Each row is a point on a landscape with many valleys, with its height.
From any point a ball rolls to the lowest of the 4 points nearest to it. It stops when none of these is lower. Distance is the straight distance between rows; heights are no part of it.
z324 h=378: [160 128 161 150 117 120 106 132 114 133 135 165  72 105 128 166  87  97
 131 154  38  62 178 170]
z197 h=294: [102 154 105 169 112 114 133 128 128 147 137  74 121  76 160 160 119 105
 112 120 139  65 175  98]
z885 h=381: [127 138  92 160 115  78 134 155 154 127 188  61 103 114 113 156 132 157
 151 146 142 105 113 147]
z960 h=465: [150 185 103 160  84 126 124 124 126 139 201  76 104 125 110 119 130 131
 157 130 120 130 116 135]
z349 h=263: [197  96  94 199 115  97 120 199 135 138 167 112  75 129 100 198 146 161
 171 143  75 135  83 154]
z618 h=506: [128  75 111  90 153 146 131 158 144 112  92 156 173 187 104 117 167 170
 117 128 171 204  70 130]
z338 h=510: [146  65 148  83 129 167 130 118 104  92  96 178 152 179  89 115 150 182
 130 154 107 193  66 157]
z545 h=278: [148 159 103 132 145 109 136 161 167 135 139  89 144 141 112 117 144 146
 123 128 154 147 103 131]
z187 h=428: [165 177  83 165  87 120 123 134 122 137 234  58  85 102 105 134 121 160
 153 137 122 114 105 144]
z399 h=306: [130 146 142 147 108 123 149 120 128 148 157 117  83  94 138 154 113  93
 124 111  89  44 173 127]
z358 h=43: [222 136 104 200  97  88 102 149 112 107 190 107  62 129  74 168 126 160
 164 135  59 137  54 183]
z426 h=443: [ 97  79 156 103 156 137 117 141 133  89  90 172 178 150 122 115 134 148
 118 135 135 165 120 116]
z479 h=154: [110 119 156 148 141 127 116 137 111 128 103 133 138 125 116 159 123 122
 132 131 101 104 166 141]
z604 h=513: [145 108 123 150 150 112 119 160 150 126 113 123 131 150 109 152 127 160
 150 148 114 126 133 160]
z703 h=240: [121 116 109  75 167 138 135 136 148 105 114 156 186 136 134  87 122 165
  99 127 187 212  78 106]
z849 h=139: [ 95 145  93 140  94 133 162 110 141 170 194  74  98  79 170 140  99 104
 143 101 137  57 148  73]
z456 h=305: [145 154 133 127 117 147 137 114 129 141 139 148 108 127 136 114 143  93
 134 120 116 123 152 133]
z689 h=412: [134 129 138  88 144 140 130 105 130 109 108 149 169 163 117  84 155 149
 115 130 162 211  74 116]
z298 h=355: [137 132 132 167 130  84 114 173 126 112 150  90 121  99 119 162 144 150
 145 167 113  81 137 161]
z15 h=258: [127 141  84 117 153  95 128 156 185 138 148  91 158 136 123 150 146 160
 132 115 182 144 117 125]
z335 h=287: [102 147 129 157 156 105 107 144 120 130 111  91 145 110 145 179 124 127
 114 136 137  83 168 126]
z921 h=313: [164 114 146 150 130 115 111 161 131 121 137 146  93 124 100 157 116 152
 137 161  77  98 138 181]
z416 h=286: [ 94 109 175 106 117 161 131  79 120 133  95 184 117 129 136  88 123  92
 113 116  99 115 158 116]
z461 h=420: [ 76  85 141 110 152 160 145  97  99 109  25 198 183  87 188 123 115  98
  62  98 158 126 144  50]
z143 h=409: [ 93 107 135 104 122 154 156 100 127 130  70 170 133  95 170 108 118  80
  86  93 151 101 148  91]
z492 h=376: [171 137 145 142 127 113 106 144 119 126 144 127 104 145  94 130 136 152
 139 144  76 124 118 169]
z177 h=413: [153 168 116 165  81 106 118 120 115 122 215  84  78 102 116 134  99 136
 155 124  97 101 129 130]
z821 h=444: [118 134 126  75 115 144 168  88 117 154  99 180 123 105 172  67 139  94
 100  88 154 142 128  81]
z147 h=128: [121 147 144 116 114 148 168 103 126 163 132 143 122 114 146  92 135  96
 124 109 135 129 153 111]
z8 h=269: [ 97 141 101 114 140 108 151 123 152 150 101 118 154  86 174 147 104 106
  95  88 191  86 150  88]
z902 h=380: [109 104 129 105 164 122 114 151 141 114  94 155 181 145 132 114 130 152
 113 144 177 167 117 116]
z323 h=223: [113  94 160 131 153 138 113 140 108 111  70 162 132 150 111 136 136 143
 122 158  91 110 163 169]
z272 h=375: [138 144 137 192 115 100 117 151  95 133 143 107  84  83 146 179  82 109
 138 130  64  44 179 138]
z805 h=338: [143 125 147 189 141  98  93 148 108 116 144 117  93 111 128 166 109 137
 136 177  71  72 149 171]
z548 h=360: [112 104 162 185 161 120  88 155 120  97  68 137 115 126 123 190 117 138
 128 174  70  77 170 174]
z354 h=344: [149 127 144 150 127 126 107 139 121 116 128 154  92 133  96 150 100 110
 137 148  70  89 160 181]
z439 h=73: [124 169  90  65 156 117 140 109 181 115 126 129 179 152 147  88 124 141
 119 111 204 187  81  89]
z17 h=423: [151 189  99 139  92 123 128 110 126 137 174  96  89 146  97 123 136 138
 137 133 116 138 103 133]
z994 h=452: [161 135 145 125 127 149 124 117 118 120 127 133 133 168 110 105 148 129
 143 137 122 182  91 140]
z79 h=202: [ 71 136  99 159  87 125 153 137 117 178 137  58  95  53 179 170 104 100
 101  79 146  26 166  93]
z930 h=289: [131 141 130 130 141 127 143 127 149 142 140 123 139 129 121 112 154 140
 131 115 150 126 135 119]
z280 h=550: [147  51 107 124 154 122 110 165 132 134 101 143 143 169 104 145 175 167
 134 123 121 188  87 155]
z750 h=702: [190 127 171 109 112 146 115 112  97 124 122 165 103 149  88 114 125 106
 141 154  72 144 126 189]
z251 h=435: [114  77 166  88  90 167 158  93 107 156  71 197 105 118 148  96 124  68
  97 103 100 106 136 111]
z779 h=242: [112 133 146 121 130 128 146 109 125 160 117 146 134 124 148 126 130  86
 112  99 136 113 163  96]
z126 h=353: [ 92 114 128 106 146 156 160 100 154 106  77 196 179  90 187 100 103 100
  83 103 194 156 136  48]
z38 h=134: [ 69  38 172 120 164 149  98 124  92  88  54 191 157 137 134 119 112 123
 117 151  85 123 159 130]
z745 h=328: [112 172  79 130 150  85 134 133 179 136 164  68 163 106 137 145 114 140
 139 117 206 118 118 106]
z514 h=151: [167 174 120 111 118 138 128 113 124 135 145 102 112 164 108 112 154 145
 137 132 131 171  92 144]
z74 h=379: [142 199  79 140  88 119 134 110 143 159 206  65 114 143 114 107 113 134
 153 128 144 143  77 108]
z957 h=218: [117 155 118 144  87 119 142 124 116 148 161  89 101 105 162 150 108  90
 122 112 129  66 170 101]
z617 h=292: [193 161 114 188 102  89 117 158 104 101 215  98  74  92 116 152 104 152
 150 134  82 104 115 157]
z984 h=771: [140 110 167  81 102 169 106  83  94 113  96 198 109 157 102  91 113  93
 138 136  73 137 146 160]
z64 h=273: [144 185 121  97 120 143 154  98 130 141 153 123 118 140 129  82 137 109
 132 116 140 152 128 101]
z355 h=161: [124 165  98  98 143 107 138 123 152 133 136 107 157 137 159 114 130 124
 117 115 184 150 120 111]
z417 h=207: [189 138 107 190 110  99 117 174 128 111 199  87  80 121  89 159 127 162
 161 145  85 116  85 158]
z959 h=94: [ 88  88 167 111 162 150 140 103  91 112  68 170 162 128 153 107 119  85
 117 126 109 131 167 112]
z254 h=192: [ 71  42 178  85 136 162 102  86  94  84  51 208 152 132 134 101 105 105
 112 146  76 130 170 121]
z828 h=308: [124 175  77 120 104 109 152 115 156 143 206  79  99 130 144 112 102 127
 144 125 182 110 109 105]
z249 h=350: [ 87  85 173  84 135 157 127 102 111  95  77 183 153 155 115  79 126 127
 122 139 112 169 137 125]
z191 h=425: [128 165 134  86 140 177 141  98 115 124 117 146 152 153 124  75 153 140
 121 121 168 185  94 116]
z866 h=230: [109 115 167 121 146 138 112 121 120 122 106 149 155 134 136 107 141 107
 117 132 129 139 144 130]
z245 h=24: [159  79 141 101 130 155 109 128 110 128 113 153 120 169  82 124 152 154
 134 141  91 170  89 180]
z163 h=374: [110 168  90 138 118  98 117 135 171 125 186  37 134  94 130 145 116 132
 152 136 181  88 142 113]
z193 h=416: [114 165  56 130 116  75 114 149 187 143 215  35 134 113 138 145 123 172
 174 121 204 108  85 120]
z543 h=605: [126  91 163  76 137 169 106 128 101  98 107 149 150 169  98  97 153 147
 129 142 126 207  83 139]
z50 h=463: [179 114 128 155 125 116 124 158 135 132 143 114 115 151  94 151 160 160
 140 142 101 157 121 157]
z370 h=290: [170  57  96 168 139 103 120 194 151 154 140 110 104 142 101 196 173 155
 158 142 130 149  81 163]
z673 h=604: [148 155 154 103 122 156 131 102 117 118 117 143 108 166  96 105 119 127
 132 129 105 159  95 155]
z630 h=307: [164  86 135 198 126  90 104 185 131 121 156  89 100 130  97 184 136 173
 148 164  82  89 128 167]
z839 h=315: [ 70 144 117 147 130 124 144 127 118 152  83  98 159  84 171 170 123 100
  97 103 152  67 181  87]
z511 h=57: [147 166 140 120 113 133 141 108 115 143 158 112 109 150 113 100 141 106
 138 131 121 129 132 123]
z188 h=331: [ 96  51 184  90 148 162 103 122 103  85  90 191 145 173 112 102 128 153
 129 140  99 169 129 151]
z781 h=232: [111 140 118 124 109 140 171 103 141 163 128 123 125 104 178 116 128  78
 110  95 168  98 166  86]
z446 h=460: [145  43 133  96 158 158 100 148 119 100  92 176 163 183 106 120 163 174
 132 138 107 183  98 150]
z70 h=352: [ 74 116 148 134 147 120 144 114 126 131  72 143 161  96 164 118 116  96
  96 106 154 108 141  73]
z265 h=155: [135 187 100  82 126 140 145  80 165 152 137 134 142 134 160  73 139 105
 115 116 189 179  98  95]
z465 h=304: [111 121 154 105 140 140 128 127 130 120 105 158 159 124 152 114 136 117
 109 126 167 150 148 110]
z437 h=383: [ 95 154 111 144 150  97 132 143 136 123 113 105 155 109 131 139 120 137
 129 125 176 112 145 123]
z468 h=377: [ 74 132 134 148 159 122 121 136 123 130  83 137 175 113 155 149 124 106
 114 112 150  90 160 117]
z134 h=41: [ 72  97 170 124 151 150 118 120 104 126  69 167 156 117 138 147 122 123
 116 134 107 121 173 123]
z926 h=394: [ 88 112 133 108 127 135 173 110 128 164  78 167 156  86 178  96 130  93
  92  72 165 123 142  77]
z499 h=319: [104 151 133  97 138 151 149 100 129 119 108 157 135 139 138  89 144 107
 129 107 161 172 133 120]
z11 h=570: [175 127 155  92 116 153  99 106  84 122 122 151  99 170  63 109 135 129
 144 163  73 168  93 185]
z185 h=235: [130 200  96 110 105 141 140  87 153 136 167  92 124 137 140  83 134 125
 133 126 163 142  95 110]
z460 h=138: [101 120 106 149  77 129 173 105 137 178 148  87 102  85 182 154 110  93
  91  76 149  46 158  77]
z28 h=288: [187  93 134 181 112 119  99 182 134 121 145 126  85 138  99 182 140 162
 153 157  72 106 137 179]
z878 h=457: [163 131 122 149 127 110 127 156 145 128 170  96 104 142 101 138 136 152
 148 145 120 145 126 154]
z614 h=329: [153 110  80 164 130  78 121 182 155 134 151  73 115 137 114 173 155 154
 155 135 155 143  79 143]
z253 h=233: [108 135 118 100 159 136 142 114 146 116 101 152 161 125 154  96 124 113
 109 109 173 157 130 101]
z366 h=299: [130 171 113 128 102 114 148 125 130 160 173 103 119 124 133 123 114 114
 141 112 148  96 144 111]
z669 h=226: [112  79 188  86 137 142  99 129 102  95  76 185 131 145 119 103 124 129
 141 141  86 136 156 164]
z382 h=498: [ 70  80 169 100 145 149 132 111 121  93  67 197 204 112 155 106 115 123
  92 118 144 176 133  88]
z999 h=357: [135 112 115  98 162 126 116 148 170 120 103 139 188 154 132 107 148 163
 108 110 186 191  99 113]
z622 h=131: [167 153 125 111 104 155 129 101 102 135 110 122 123 180  86 116 155 148
 131 141 117 193  67 143]
z20 h=493: [206 132 131 149 120 137 114 153 113 126 150 130  90 165  75 142 137 159
 155 152  60 162  81 168]
z789 h=90: [119 116 163  90 129 158 128 115 113 131 113 179 145 156 130  90 130 103
 129 121 129 141 142 120]
z266 h=363: [131 184  46 129 105 112 130 131 151 133 232  31  97 118 121 122 123 153
 169 138 155 135  95 125]
z328 h=407: [150 151 145 172  93 118 119 130 115 130 181 118  54 100 120 156  82 107
 145 133  56  62 172 141]
z186 h=358: [ 91 165  87 132 129 102 129 119 150 159 161  74 135 102 163 143 124 120
 141 116 182  88 147 111]
z377 h=382: [ 99 125 135 185 152 128 116 140  93 129 102 106 123 101 142 181 117  96
 120 141  90  61 190 153]
z103 h=296: [ 99 137 131 113 168 123 141 112 145 107  73 148 181  96 153 133 116 124
  81 119 180 147 152  84]

For each start below, name the point where the ball stops.
z630 | z358
z960 | z439
z328 | z460
z750 | z358
z324 | z358
z266 | z439
z272 | z460
z50 | z358
